Each row is a point on a tangle of strands that fork and nearly touch. The rows are in no order.
Two points are linked if the straight distance between their rows is under 144. Some points are linked to none.
k116: [ 16   3 -17  33 -10 -47  10   6  -7 -28 -24  10 -34 -17  42  -7  -8 -18
  42   5  24 -20  27  -8  14   2  16 -25 -41 -24  -7  24 -32  28 -18 -43
 -31  -4  66  11  24  54  16   3 -24 -22]
k357: [ 19   6 -23 -14   2  21 -24   1 -10 -24  28  13  27  -8 -40  -9  11  -5
 -24 -31 -16  -8 -32  15 -42  11  15  21  17  22  -4 -15  28 -21   7  38
  34  19 -52  16 -31  -1  -7  -7   3 -10]
k354: [ 22  -8  22 -46  63  67   1   0  -4  11 -53   0  31  10 -22  -8  -5  27
 -18 -59 -33 -41 -48  38   7 -32 -28 -11  41  21   7   5  46  24 -26  31
  59  11   6   7 -30 -46  22  -3  -8  38]
k65: [ 22 -14   7 -43  29  64  14   0   5  13 -26 -10  35  26 -20 -17  15  18
 -50 -40 -15 -19 -37  36  -6 -23 -28  20  55 -11  -5 -23  55  26  -1  36
  55   0  -2  10 -32 -49  10 -13  -3  42]
k318: [-23   8  49 -24  16  -8  -7  14 -21   6   1  19  -6  -5  34  20   6   9
  15   4   9 -10   0 -16  20 -25  -6 -32  21   0  20 -19 -10  25 -38 -19
  22   5 -10  -1  14  27   2  -7  28  38]
k676: [-11  -7 -41 -31 -10 -13 -27 -80   1  -7  -1 -18  11 -19  16 -32 -28  26
  -1  12  -2  -2  10  49  -6   2  11  22 -11  23  19 -17   0 -10 -15  -8
 -36  -7 -21 -20 -73  14   5   0  29  11]
k840: [-16  -6  13  -1   2  34  13 -73 -23  31 -13 -25 -42  -5 -10  51   4  31
   3  -5 -14 -23 -17  37  14  -6  -2 -13   5   8  20 -50   0  -7 -48 -33
  -5 -15 -10 -42  -8 -39 -32   6  29  19]
k630: [ 11  -2 -13  11 -14 -19 -33  -8 -15 -12  42   9 -38 -28  -8  12  45 -25
 -18 -16  -2 -24  15 -12 -12  43   9   8 -15 -24  -1 -30 -26 -23   2   4
   3  -2 -14 -11  15  14 -42   5  20 -37]
k538: [  1  23  42 -32  59  34 -23  22  -1  -9 -13 -11 -18 -16  32   9  16  14
 -23 -43 -33 -68 -13 -34  35 -16  -3 -23   7  36  31  -7  31  24 -19 -20
  92   7 -18  -3  12  44 -20 -18  -9  39]
k329: [-62  34  33  28  20 -17  18  44  -2   3 -17  29 -45   7  46   9   1  28
  40  21  27   5  53 -40  34 -48  -1 -64  11  28  22  26   3  63   2 -44
   5   8  -7  14  50  55  22 -18 -14  37]
k758: [ 11  20 -46  50 -26  -3  -4  -5  19   9  27 -24  17 -11 -50 -11  -9  -8
   3  -2 -14 -18  -1 -21 -10  58  15  72 -30  30 -28 -12  49 -26  42  30
 -37   1  25 -45 -47 -70 -36   4  33 -35]
k33: [ -5  -1 -40  38 -56 -24  -5 -10   4  11  41 -22   7   2 -10  12  -7 -22
  -9  53   6  48  17   7  40  48   5   8 -38  -9 -17 -39   2 -14  16 -12
 -48 -28 -25 -49  11 -19 -43 -13  44 -12]
k49: [ 45   3  -4 -30  42  24   9 -22 -17 -15 -28 -20  17 -17  13 -28  -3 -22
   2 -56 -31 -59 -52  20 -13  -9  11  23   4   7  10 -11  25   5 -28  12
  18  22  13 -13 -59 -12   3  22  -3   8]
k874: [ -1   1 -45  -6 -28   8 -20 -63  24  -9  21 -22   4  -2  -4 -19   3  20
 -29   3   0   7   5  39 -10  31  16  38  13  23  12 -36  -7 -13  11   3
 -36 -12 -24 -33 -40 -23 -28   7  39  -2]
k632: [ -4 -10  -5  44 -57 -34  11   0  -5  14  38  -5 -20  19  17   6   8 -47
   4  46  10  58  18 -13  55  34 -11 -20 -45 -24 -22 -36 -22  13 -16 -37
 -28 -40 -31 -45  56  -2 -21  -7  32  -9]
k523: [ 38  14  29 -34  85  56   3 -10 -17  -5 -59  -4   6 -18   3   1  -4  11
 -14 -70 -36 -74 -44   5  14 -24  -1  -4   9  26  10  18  47  15 -33   3
  57  11  22   2 -49   1   6  12 -36  22]
k648: [  1  -9  -1   4 -13  18  16 -37 -23  36  15 -32 -12   2 -19  35  17  -4
 -13   2 -10  -4 -31  20  17   6  14 -17  -9  -2  10 -61  19 -18 -50   4
  -3  -2 -19 -56  -2 -40 -45  15  39  25]
k603: [ 26  -7  27  14  20  -8  19  26   0 -63  -6  13   4  -9 -25 -12   7 -43
  -4   3  -2 -20  14 -33 -25  -8   8 -19 -27 -21 -24  48  19  -5  14  31
   2   5  41  27   4  29  -6  -2 -34 -20]
k227: [  3  -1   6  -7 -25  -9 -52  31  14  -2  44  29 -23  -2  18  -5  10  22
  -2  20   4  36  22 -36   6  37 -21   4   3  -6 -11  -6 -88 -11  45 -50
   7 -13 -23  46  60  29  19  -1  -6 -19]
k596: [-35 -25 -25   1 -57 -25 -13   7   2  78   9   3  16  17 -39  34 -33  61
  26  49  19  82  18  11  14   7  36  -1  18  24   8  17 -32 -27  12   9
 -61  -4 -33  -1  18 -34  14  -3  16  -6]
k622: [-22 -11   0 -22   3  -7  10 -69   2   6 -32  -7  16   0  -2  -3 -41  27
  19  12   6 -30   3  49  -1 -21  -1   8  -5  18  28  16   6  17 -14   6
 -27 -10  18 -10 -50  -5  28   6  16  16]
k78: [ 27 -17 -15 -30  21  11  62   1 -16 -43  -7 -11  45  33  12 -56 -30 -66
  -7   0 -36  17 -39  -9   4 -32  10 -25   1 -20 -33  11  27  -2 -19  13
   3  34  24   0 -11  -9  -3  19 -13  30]
k410: [ 24 -33 -21 -34  10  11  25  -4 -33 -13   6 -30  27  14  20 -25 -10 -47
 -19 -14  -8  19 -33  -2  -5 -42  38 -46  22  -3  -8 -14  19   5 -45  18
  10  35 -11   2   4  -7 -20  15  17  37]
k797: [ 27 -22  -3  17 -42   3  37  47  34  23  30  -2  10  36 -36   0   2 -38
 -15  22  12  17  -9 -25   6  21 -28  48 -12 -21 -32  -2   5  -5  46  23
  10  -7  42   8  29 -57  -1   2  -9 -16]
k790: [ 21  -6 -24   8  38  57  14 -10   8  -4 -40   8  13 -15 -36 -19  18  -1
  19 -66 -19 -26 -57   5 -39  16  21  31  22  33   3  33  -7 -22  18  32
  30  34  -7  19 -19 -28  31  21 -52 -49]
k371: [  4   6   3  -2  10 -22 -33  -8  -8   1 -12  14 -27 -54 -21  19   7  23
  18 -15   5 -26  23 -20 -43  30  41   8 -22  15  -2  46 -33 -44   9  10
 -32   0  20  32 -23  18   2   3 -18 -53]
k938: [ 22   2  47 -18  52  37   9  37  21  10 -48  16  -3  14 -46  -4  20  -1
 -28 -22 -19 -50   8  -5 -24 -14 -25  23   9 -21 -21  51  36   3  57  39
  39 -16  52  19 -22 -20  28  11 -17  24]
k800: [ 25  27 -13  21 -21   8 -38 -11  21 -19  47  14 -22  -7   0   5  41 -31
 -37 -12  -5   2   0 -27 -24  64 -33  49 -10 -21 -19 -45 -37 -38  47 -14
  29  -2 -48   9  17   5 -24  -9  11 -50]
k740: [ 27 -18  27  11 -11   1  24  49  20  11   5  -7  -4  44 -14  -5  25 -43
 -22   8  15 -16   5 -23 -19  11 -20  45 -15 -51 -26   1  26 -10  32  36
  17   2  52   0   7 -45   0   8  -6  17]
k226: [ 25   0  30   2   7   3  19  24  30   3 -13   5  16  12 -40  -1  10  -8
 -16   8  -1 -27  21   9 -37  -6 -28  49   3 -29  -8  38  36  -6  48  49
   7  -4  63   6 -25 -34  29  10 -15   1]
k316: [  1 -15  23 -27  27  20  31  24  -6  -5 -41  -6  -1  25 -24   4  28 -23
 -30  12  -2  20  22  19  -4 -35  -2 -39  21 -33 -14  26  48  26  -9  44
   3 -15  17   5 -19  -6   4  10   1  51]
k636: [ 17  -3  -8  39 -24 -51  -2  44  -6  -9   9  25 -26  -3  67 -12  10 -23
  17  20  33   6  43  -1  24   2  -3  11 -47 -56 -20  15 -27  29 -21 -45
 -30  -6  46   2  40  20  15   1 -19 -28]
k467: [ 20 -11   6  -3  33  20  12   9 -26  16  12   0   7 -12 -36   7  14 -24
  14 -51 -15 -34 -53  -5   2  14  39 -23  -6  17 -12  -4 -17 -29 -58  15
   8  31   5  -2  12 -20 -16  23 -24   6]
k111: [-15   4  68 -11  13 -16  20  38  -4   8   9  13  -1   8  21  21 -16   4
  11  11  11 -20 -12 -13  23 -27 -58 -20  -5 -32  -1   6  -1  19 -39  -9
  27  17  26  -1  15  12  -7 -11   1  40]
k878: [ 20  -6 -10 -14   1  44   1   1  10  14  16   1  36  20 -26  -7   8   2
 -29 -28 -12 -15 -44  18 -27  -3 -11  50  35  12  -2 -33  56  -9  -2  37
  30  19 -26   6 -35 -43   0  -8  -5  -8]
k389: [  0   0 -22  27 -37 -15 -60   5  -3  -5  73   8  41   0 -48  -6 -27  22
 -24  22 -16  10   7  13 -37  46 -25  33   5  21 -35 -36  37 -43  44  10
  -4  -1 -40  16 -47   2 -19 -25  19 -46]
k778: [ -9 -13  -3  26 -29 -38 -20   3 -28 -20  37   5   9 -17   4  10 -25  10
  10  38  22  10  29  20  18   9 -12   8 -47 -28 -18  -5  14   1 -35 -12
 -40  -2   7 -27 -19  23  -1 -10   7 -12]
k861: [-32  -8 -39 -26 -25  19   5 -50  38  53 -17  -6  34  23 -43  18 -11  60
  15   1  -9  53 -17  33 -21  -6  -2  -7  52  34  19   9  -7 -32  34  16
 -21 -16 -30  -6  -5 -37  -3   1  21 -16]
k455: [-34 -25  -2   3   2   3  42  -3 -14  28 -17   1 -12   4 -30  18 -17  -6
  44  -2  11  16 -30 -23   0  -5  23 -54  11  27   0  21 -37 -24 -19   1
 -24 -11  20   7  38 -11   0  11 -19  11]
k639: [-11  -8  33  38 -10 -33  34  18 -14  11  21   4 -34  28  36   0  35 -73
  -2  13   8  44  23  -8  42  -1 -24 -58 -22 -51 -14 -31 -22  26 -34 -23
   2 -23 -25 -21  60  21 -16   3  23  -4]
k528: [  2  -3  -7   4 -20  14 -19  17  15  56  48  10  10  -4 -30   6   6  19
   3 -18  -2   4 -66  -4  -1  36  -6  32   8  14  -8 -43 -46 -44   8  -4
  25  34 -38   3  22 -36 -10  14 -15  -9]
k824: [-18 -13  26  25   8 -20  40  29 -25  13 -19  11 -13  29  58  -7 -12 -41
  34  16  28  21   7 -13  25 -35  31 -71  -4 -11   3  10  -9  46 -55 -38
 -39  25  30  -6  35  22  10  11 -15  29]
k498: [  6  27  42 -41  77  23  10  28   6 -18 -22  -5   8 -19   6   1  -4  10
  -8 -27 -38 -73 -29 -31  29 -23 -10 -17  -8  27  16  42  43  24   0  -7
  82  26  22   7  -1  22   0  -2 -25  29]
k453: [  3  24  12 -22  28  30 -36 -41  -9 -16  -5 -16 -35 -13  25   8  42   9
 -38 -24 -27 -30  -6  13  -3   5 -22   4  24  -9  19 -51   1   7 -17 -22
  47 -17 -50 -18   9  42 -34 -18  20  14]
k952: [-29  26 -29 -41  13  21 -38 -27  22   3 -20  11   1 -13   0  -4   2  59
   2 -23  -7  -3  -7 -11  -4   5  16  12  34  48  46  13 -64  -7  44 -12
  11  -4 -24  26   0  19  37   4   0   8]
k118: [-37   9 -29 -12  -1 -18 -30 -19   1  -6 -19  13 -15  -7  40 -15 -16  42
   9  21  25  23  29  14  21 -15  40 -28  18  15  32  19 -45  14  -9 -34
 -40   1 -15  18 -10  46  45   1   1  30]
k725: [  0   8  22  12 -16 -14 -20  10   1  12   8   4 -58 -20   7  31  54  -3
  -9   2   4  -1  34 -12 -15  30   4  -3  -1 -33   9 -12 -39  -3  17  -3
  -2 -23 -18   4  34   9 -28   2  36 -36]
k3: [-36   6  -8 -34  11  26   2 -30  23  31 -34   7  28  20  -4  -3 -12  65
  16 -17 -10  22 -23  17  -5 -26  -9 -11  63  44  35   7 -28  19  27  14
  13 -10  -7  17   1 -13  35  -5  -1   8]
k958: [  0   5  10  23   2 -22  41   8 -11 -35 -38   4 -29 -13   5  17  -2 -25
  18  14  18 -23  27  -8 -17 -10 -18 -26 -46 -35 -29  33   9   2  -1  -8
 -20 -22  61   9   7  23  22  11 -19  -6]
k947: [-13  20  31 -14  27  -8 -33  37  22 -29 -10  15 -10 -46   3   3   0  42
  24   1  -8 -21  21 -52   6  -2  10 -13  -6  36  17  55 -35   5  41 -20
  33  11  -7  53  42  57  10 -20 -30 -14]
k928: [-27   9  -9 -26  -4   0  21 -31   5 -31  11   9   8  35  47 -27 -24   4
   4  12   3  18 -32 -18  23 -16 -36  -7  25  13   1 -17 -42  38  14 -48
   2 -17   1  -9  30  23  15   3   4  15]
k307: [ 15   1 -21  -1 -15 -23   0 -40   8 -23   2 -30 -17   4  67 -30  17 -19
 -34   9  13  -5  26  36   1  -6  -8  28   0 -45  23 -25  31  32 -26  -6
 -18 -22   9 -34 -22   9 -10  -2  24   8]
k476: [ 16 -39 -10 -10 -31 -35  19  62  -1 -16  26   5  41  16  37 -42 -13 -42
   4   3  12  45 -12  -6  24  -9  28  21 -12 -25 -15   2 -19  32 -32   0
 -16  38  33  29  17  -9  17  12 -10  17]
k488: [ 13 -14  -4  22 -43   4  18  35  27  49  37   1  26  19 -38   5  17 -18
  -1  -4  -1   0 -48 -27  17  42 -23  48  11  11 -16 -35 -22 -34  31  13
  25  17  -2   5  30 -62 -20  -7  -7 -12]
k242: [-13   9  18   6   2 -25  13 -25  15  12 -36 -10  -9   3   9  29 -14  26
  15  28  19 -29  27  35   3 -25 -38   8   0 -24  24   8  24  22 -21  -2
 -10 -16  39 -27 -33 -13   5   7  13  22]
k577: [ 17  -9   3 -18   3   9   5   8   1 -32  -6 -12   2  26   2 -10  37 -40
 -41   2   5  30  24  17 -11 -34   9 -16  25 -34   3  -6  51  25   5  47
  15 -20 -20  15  -4  13 -16 -12  12  18]
k69: [-10   2  -9 -39  38 -11 -15 -13 -13 -48 -27  -3  17 -36  19 -33 -45   1
  29  -2 -19 -27 -13 -14  16 -18  27 -21 -21  34   7  18 -10  -7  -5 -23
   9  14   0  34 -13  73  35  -5 -18  20]
k259: [ 20  15  15 -10  65  46  -7   9  10   3 -52  12  -7 -25 -57  36  16  20
   8 -59 -26 -39 -37 -18 -31   5  26  -9  14  40  13  45  -2 -32  10  21
  45   6   1  25  -1   2  -4   2 -49 -45]
k177: [-33  10  31  -8 -25  11   6 -22  22  16  -7  -7 -16  27 -14  41  24  22
 -27  24  11  33  16  -2  -9 -27 -40 -24  36 -10  16 -27   3   7  24   5
  16 -28 -47  -8  18   6 -16 -20  30  -2]
k811: [ 11  -7   9   6   0 -18  19 -12  22  23 -35  -4   7  -4 -60  -9 -23   5
  20   0 -14 -16  21  15 -37   0  -8  63  -8 -14  -5  62  38  -4  33  57
 -18 -13  55   6 -50 -48  33  19  -8 -31]
k102: [ 30  -9  -6 -36  29 -10  12 -13  -9 -34 -16 -25   7   3  75 -46  -1 -39
 -13  -7 -16 -24   9   9   7 -44  -6  14  14 -39  32 -12  19  52 -24 -25
   7  11  25  -4 -17  18  -6   0   4  38]
k233: [ 10   2 -50  14  20  39 -21 -18  -7 -17  11   9   9 -10 -46 -12  14   8
 -12 -56 -15   0 -31  -1 -52  30  38  23   4  35  -7  -1   1 -52  32  38
   0  30 -49  12 -39 -12  10   8 -26 -43]
k683: [ 24 -36 -37  19 -58 -30  12  48   2   9  21  -5  38   9  -3 -32 -37 -15
  11  26  26  66  -2  -7  24  11  30  24 -28  -1 -25  29   0  20  10  21
 -26  10  45  15   7 -43  28   5 -11  -4]
k278: [ -4  21 -25  -1 -17  15 -36 -18  11  38  32  17  -9   4   1   7   3  40
   0 -15  -4  -1 -50  -3   1  52 -31  62   5  21   5 -40 -69 -39  21 -23
  -3  14 -31  -2  11 -28   8  -3   5 -11]
k11: [-20  16   9 -30  16  15 -22   2  26  -3 -37   5 -24 -31  25   4  22  32
   8 -25  -3 -33   9 -30  -5  -8  11  16  18  40  32  26 -61  13  46 -28
  18   2  -2  31  20  27  29  -4 -15 -10]
k219: [  2  24   1  31 -29 -36  -5 -38  27   2  -6 -15 -38  -1  24  11  13  15
 -15  22  29 -14  58  47  -8 -10 -18  20  -6 -37  17   5  29  22  -7   1
 -24 -30  29 -38 -36 -13 -18 -10  24 -16]
k568: [  5   6 -41  58 -38 -12   2  -4   0   6  43 -29  12 -17 -42  24  -6 -25
   6  34  -5  11  29 -17   1  49   4  20 -37  20 -24 -26  49 -31  38  17
 -43 -21  -9 -45 -16 -47 -43 -11  44 -24]
k405: [ -9 -12 -15  12 -41  -9 -61   3  -7   2  75  13  25  -1 -37   0 -23  12
 -19  42   0  50  10   5  -2  44 -27 -12  -2  -3 -34 -38  -3 -42  28 -16
 -17 -11 -67  13  -3  20 -15 -32  27 -25]
k714: [  7  -5 -39  44 -39 -37  39  38   4   8 -15  -8  21  32  14 -23 -33 -14
  12  40  38  50  25  18  41  -3  13  18 -50 -21 -20  23  28  21 -14  -1
 -59  -4  45 -18 -11 -47  35  14 -12   6]
k76: [ 16 -13 -21  10  -1  29  23  -6  -7  37   7 -20 -25 -10 -15  13  27 -39
  -1 -35  -8 -34 -45   0  11  26  19  12 -13   2   1 -35 -12 -37 -33   0
   9  11  17 -28   7 -51 -29  22  -2 -12]
k43: [-58  29  40  11  -5  -5   3  -1  18  -8 -10   0 -20   9  16  23   3  21
   9  45   5  11  34 -11  -1 -17 -64 -19   9   0   9  12  -4  29  36 -30
  18 -32 -27   6  24  39   3 -28   2   2]
k253: [-15 -16  32 -11  41  12  39  25 -11  13 -56 -12 -13  25  -5   0  -2  -7
  13  -5   7  16  17  12  -4 -42  13 -56  14 -11   8  37  33  31 -27  25
  -1   0  34  17 -13  -8  31  15 -12  62]
k729: [-28   6 -44   2 -31  25  24 -45  26  14  -9 -17  18  36 -50  22  -7   2
   3   6 -11  38 -16  22 -31  12  -6  16  23  32 -16   0   4 -33  58  20
 -21 -27 -25 -21  -4 -47 -15   3  -6 -31]
k595: [ -2  18   2   6 -22  11 -39   8  17 -18  48  17  -1  -7   7  -9  22 -13
 -21   5  -8  16  -9 -25  -1  45 -57  17  10 -11 -17 -39 -57 -20  35 -43
  35 -12 -58  25  48  22   6 -22   1 -34]
k12: [-62  25  31  14  14 -16   3  36  12  20 -21  20 -16   8  32  25 -11  54
  37  31  30  22  63  -3  17 -51 -26 -52  24  14  28  25   1  40   5 -37
  -2 -11 -30  -2  24  42  24 -17   0  18]
k699: [ -1  -3  29 -16 -10 -12 -22  42   8 -17  39  33  18 -28 -16  -4  -4  25
  14  14   9  24   9 -37  -4  19  -6 -18 -13  16 -17  17 -61 -18  23 -18
   9  18 -11  54  54  37   9 -21 -25 -22]
k440: [-10  10 -47  -2 -33  14 -22 -42  14  13  27  -5   7  11  13 -13   5  17
 -17   7  12  13 -24  15  17  25  -5  59  -4  20  13 -51 -40 -27  37 -24
 -21 -16 -33 -26   0 -34  -7  -4  22  -7]
k728: [-40  -8 -21   9 -55 -20 -24  12  10  45  12  12  10  36  12  12 -26  81
  15  46  51  99  29  20  16  -5  21   1  22   5  22  20 -42   8  15 -20
 -50 -12 -28   2  12  -7  36   1   8  -8]
k121: [  0   7  16 -26  20 -18  15  24  -1 -32 -22  -3  20  15  87 -40 -14 -22
  -7  12  -6 -14  25  -7  22 -54 -13 -11   8 -31  27  11  38  59 -26 -21
  20  19  23   7  -1  31  16  -4  -9  57]
k693: [ 22  14 -23  37   7  24 -41  27   2   6  55  19  25 -19 -64  12  -9  34
  -4 -33 -12 -17 -26  -9 -47  66  15  66   0  34 -24  -6  19 -66  39  33
  12  33 -49   4 -46 -32 -19  -1 -32 -66]
k616: [  4   5  18  74 -40 -51 -15  37   5  24  18  17 -40  -1  35   1  43  -6
   1  18  49  27  74  13  11   3  -9   0 -28 -58  -8  -1   1  32 -19 -17
  -7 -18   0 -10  42  33   9  -5   7 -28]
k833: [ 11  15  -3  44 -23  -6 -42  17  -5  20  67  12  35  -3 -68  25 -28  28
  -7  11  -9   2 -19   7 -44  41 -21  33  -5  19 -33 -21  38 -66  38  44
  17  27 -36  -6 -41 -19 -29 -13  -2 -54]
k428: [ 16  25   0  -6  47  20 -33  -5   8  15 -20  15 -23 -41 -31  47  25  43
   2 -47 -19 -65 -20 -15 -38  29  25  26  -2  32  12  35 -25 -43   9  14
  21   5   8  18  -9  12  -9   3 -32 -48]
k423: [ -7   2 -33  46 -54 -55 -24 -36  -9 -16  33 -12 -21 -12  15  -9 -13  19
   8  37  25   6  63  28   4  21  -8  32 -47 -21  -3   3  21   6  -5 -11
 -58 -38  22 -36 -34   1  -5 -10  18 -27]
k959: [  4  17  27 -32  51  24 -31 -11  -9 -13 -18 -12 -38 -16  45   9  51  -4
 -40 -33 -33 -52  18 -24  18 -10  -6 -25  24   8  40 -31  15  33 -20 -31
  70  -7 -29   0  35  50 -32 -13  16  23]
k996: [  4  -7  26  -1  33   9  44   1 -26  -2   0   7  18  -2 -33   8 -19 -26
  31 -16 -10 -20 -47  -9   2  -8   6 -43  -7  14 -15  10  -2 -33 -42  18
  12  12   2  -7   6   6 -13   7 -34  21]
k702: [ 26  -6 -10  13   1  -3 -25  -2 -28 -37  58   1 -14 -34  10 -11  25 -59
 -19 -16 -16 -14  -4   0 -12  24  29  -6 -24 -19 -24 -32 -13 -23 -18   1
  -4  13 -22  -3   9  40 -42  11   8 -13]
k437: [ -8  37  65 -12  41  -4   8  34  13 -18 -19   5   1  -2  16  18  -8   9
   8   7 -13 -74   2 -39  13 -23 -48  -3 -17 -10  11  30  16  15   8  -2
  59  12  44   3   6  22  12  -4 -22  30]
k905: [ -4  -4  -7  10 -24 -36 -10  -7 -12  17 -19  -5 -16 -36 -34  13 -17  12
  35   8   7   8  25  -4 -24  15  31  12 -27   9   4  36 -20 -26  -6  23
 -56 -18  23   7 -19   5  14  11  -7 -33]
k747: [ 11 -10 -25  -6  13  14  63 -19  -1 -43 -28  -9  33  23   0 -32 -38 -51
   8  12 -12   2 -39  -5  11 -22  -7 -15 -17  -1 -21  17   3   6  11  -2
 -25   7  52  -6  -9 -14  20  20 -19  13]
k746: [ 32   9  -8  -3  25  -1   1 -20 -29 -62  13   4  16 -24  20 -31  -9 -44
  -5 -17 -21 -34 -40 -15 -16  15   7  13 -21  -2 -21 -17 -13 -12 -16 -21
  12  28  -9  -8   1  37 -27  10 -28 -15]
k903: [-16 -12 -28   7 -35 -20 -22 -13  -1  41  19  -5  14 -12 -53  37 -41  35
  23  29  -3  33  22   0  -4  24  20  -4 -19  19 -17  20  -8 -58  19  27
 -54  -3 -21 -16  -2 -15 -10  -6   2 -17]
k74: [-14 -12   4  -6 -23  18   9 -22   6  -9  -3 -14   1  31 -13  14  37 -30
 -38   6   9  39  18  17 -13 -21 -19 -27  41 -17  -3 -34  37   8  11  23
  17 -37 -41  -9  11  -6 -24 -14  30  -1]
k955: [ -8 -31  -2 -57   7  20  24   6 -39  -2   2  -1  35   3   9 -26  -2  -1
   3  -9   7  36 -36   3   6 -38  46 -81  32  17  -5  -6  10   8 -57  16
  14  16 -38  11  20  17   1   8  16  54]
k457: [ 32   8   4   5  15  13  -4  22  20 -63 -11  21  12 -24 -18 -17  20 -23
  -5  -2 -10 -24  -1 -32 -48   6  11  28 -20   8 -14  52  -8 -15  47  17
  24   9  23  33  17  28   8  -3 -35 -45]
k536: [-11 -16  15  -6 -15 -35 -30   8 -25  -8  34   8  12  -5  34   1 -13  -2
  -6  25  19  27  13  13  19 -10 -12 -16  -7 -16   1 -38 -10   4 -43 -23
  -2  11 -40  -9  18  42  -4 -14  21  23]
k716: [-13  -2 -15  20 -11  -2  50 -19   4 -36 -22   4   4  15 -10  -2 -33 -25
  27  25   2   2  -4  -8   6  -4 -27   6 -33  -2 -22  25  -9   2  33  -5
 -26 -33  53  -6   1 -18  13   2 -35 -21]
k732: [ 40   9 -27 -27  52  14   8 -22 -35 -47   8  -9  36 -32  40 -47 -43 -32
   6 -29 -44 -26 -65   1 -10 -13  19  -2  -6  12  -9 -19   0 -17 -30  -6
  12  38 -29  -5 -20  19 -11  16 -21  14]
k370: [-10  -1 -31 -49   7  -9 -34 -23 -23 -36 -22  -2   9 -28  43 -40 -28  19
   3  16   1  24   9  -3   4 -22  39 -19  14  25  17  11 -22   7 -26 -25
 -23  17 -21  32 -18  60  27   4   5  33]
k623: [ 19 -26  -9  -2 -35 -42 -11  41 -19   3  41   5  22  25  51 -28  -1 -39
 -21  21  20  31   8  10  29  -8  18  10  -2 -37  -4 -28   6  22 -38  -5
  -7  24  -3  15  16  13 -12  -3   7  15]
k340: [-12  -6  42   4  19  39  16 -37 -23  33 -43 -21 -63   5  13  47  22   8
 -10 -21   3 -17  12  38  10 -42  -4 -52  23  -9  17 -20  21  29 -50 -15
  -1 -30  18 -33  -1 -22 -22 -13  32  36]
k865: [  4  23  16  56 -48 -38  -6  -3  26  16  22   7 -60  10  25  24  46 -10
 -13  21  28  40  67  -1   5  22  -7  14 -11 -57  15 -21   0  13  15 -12
 -12 -33 -23 -17  36   3 -14  -8  31 -44]
k408: [ 11 -19  23   2  31  -7  50  22 -13 -30 -15   6  -8  19  57 -14 -12 -52
  19  -6   0  -8 -22 -26  28 -28  13 -69  -4  -8 -15  12 -21  33 -30 -23
  -4  34  36  13  39  26   4  22 -16  22]
k590: [-59   8   4   4 -13 -22 -21  -2  11  34 -24  16  -9   3  29   4 -16  75
  38  41  48  45  50  29   1 -31   5 -15  22  13  34  15 -15  33  -7 -36
 -34  -1 -26  -3  -8  15  47   3   3  16]
k930: [ 18   4 -18  28 -24 -33  -3  -6  18  26   9 -18  16  -6 -61   3 -26   7
  12  -7 -15 -14  15   1 -27  29  11  69 -28  12  -1  24  34 -19  37  45
 -43  -3  49 -24 -57 -63  -6  16  10 -38]
k333: [-22 -21  -5  18 -15 -22  23  16 -19  37 -11  -7 -30   9  17  18  -3 -14
  37   6  45  19  14  -5  18 -11  49 -42   1  -3  13  11 -36  12 -40  -3
 -38  -3  31   8  29   1   4   9   2  19]
k215: [ 14 -10  37 -18  32  49  -3 -10 -20   8 -51 -15 -39  -3  -7  53  41  11
 -41 -43 -15 -25  20  27  10 -16  -4 -41  30  -9  17  -3  29  30 -52   7
   3 -25  28  -1 -10 -23 -30 -14  18  16]
k251: [ -9 -10  16 -34  42  16  44   1  -1  -4 -66   6  37  16 -12 -39 -31   9
  31   0 -17   9 -19   7  17 -53   8 -32  14  19  -2  39  33  37  -5  22
  12  20  41  27 -28  -7  56   9  -3  57]

Follow the links from the first point to the second, and from the first to the third. Name the last point that the two ways share.
k603; k947; k790: k630
k389; k800; k371: k233
k370; k74; k259: k590
k307; k630; k476: k536
k453; k790; k528: k498
k577; k405; k878: k233
k476; k528; k616: k536
k538; k440; k102: k219
k357; k865; k714: k523
k536; k702; k453: k498

A fork is a point with three links. Follow the links from the first point to the second and name the forks in between, in order.
k747; k318: k958 > k630 > k523 > k498
k528; k758: k226
k725; k78: k958
k636; k242: k630 > k523 > k498 > k536 > k219

A fork is a point with three links, a tip a point with one. Leave the first point through the second and follow the links. Name the first fork or tip that comes.
k226; k811: k639
k797; k488: k219
k632; k33: k226
k408; k824: k215
k340; k840: k408
k590; k728: k233
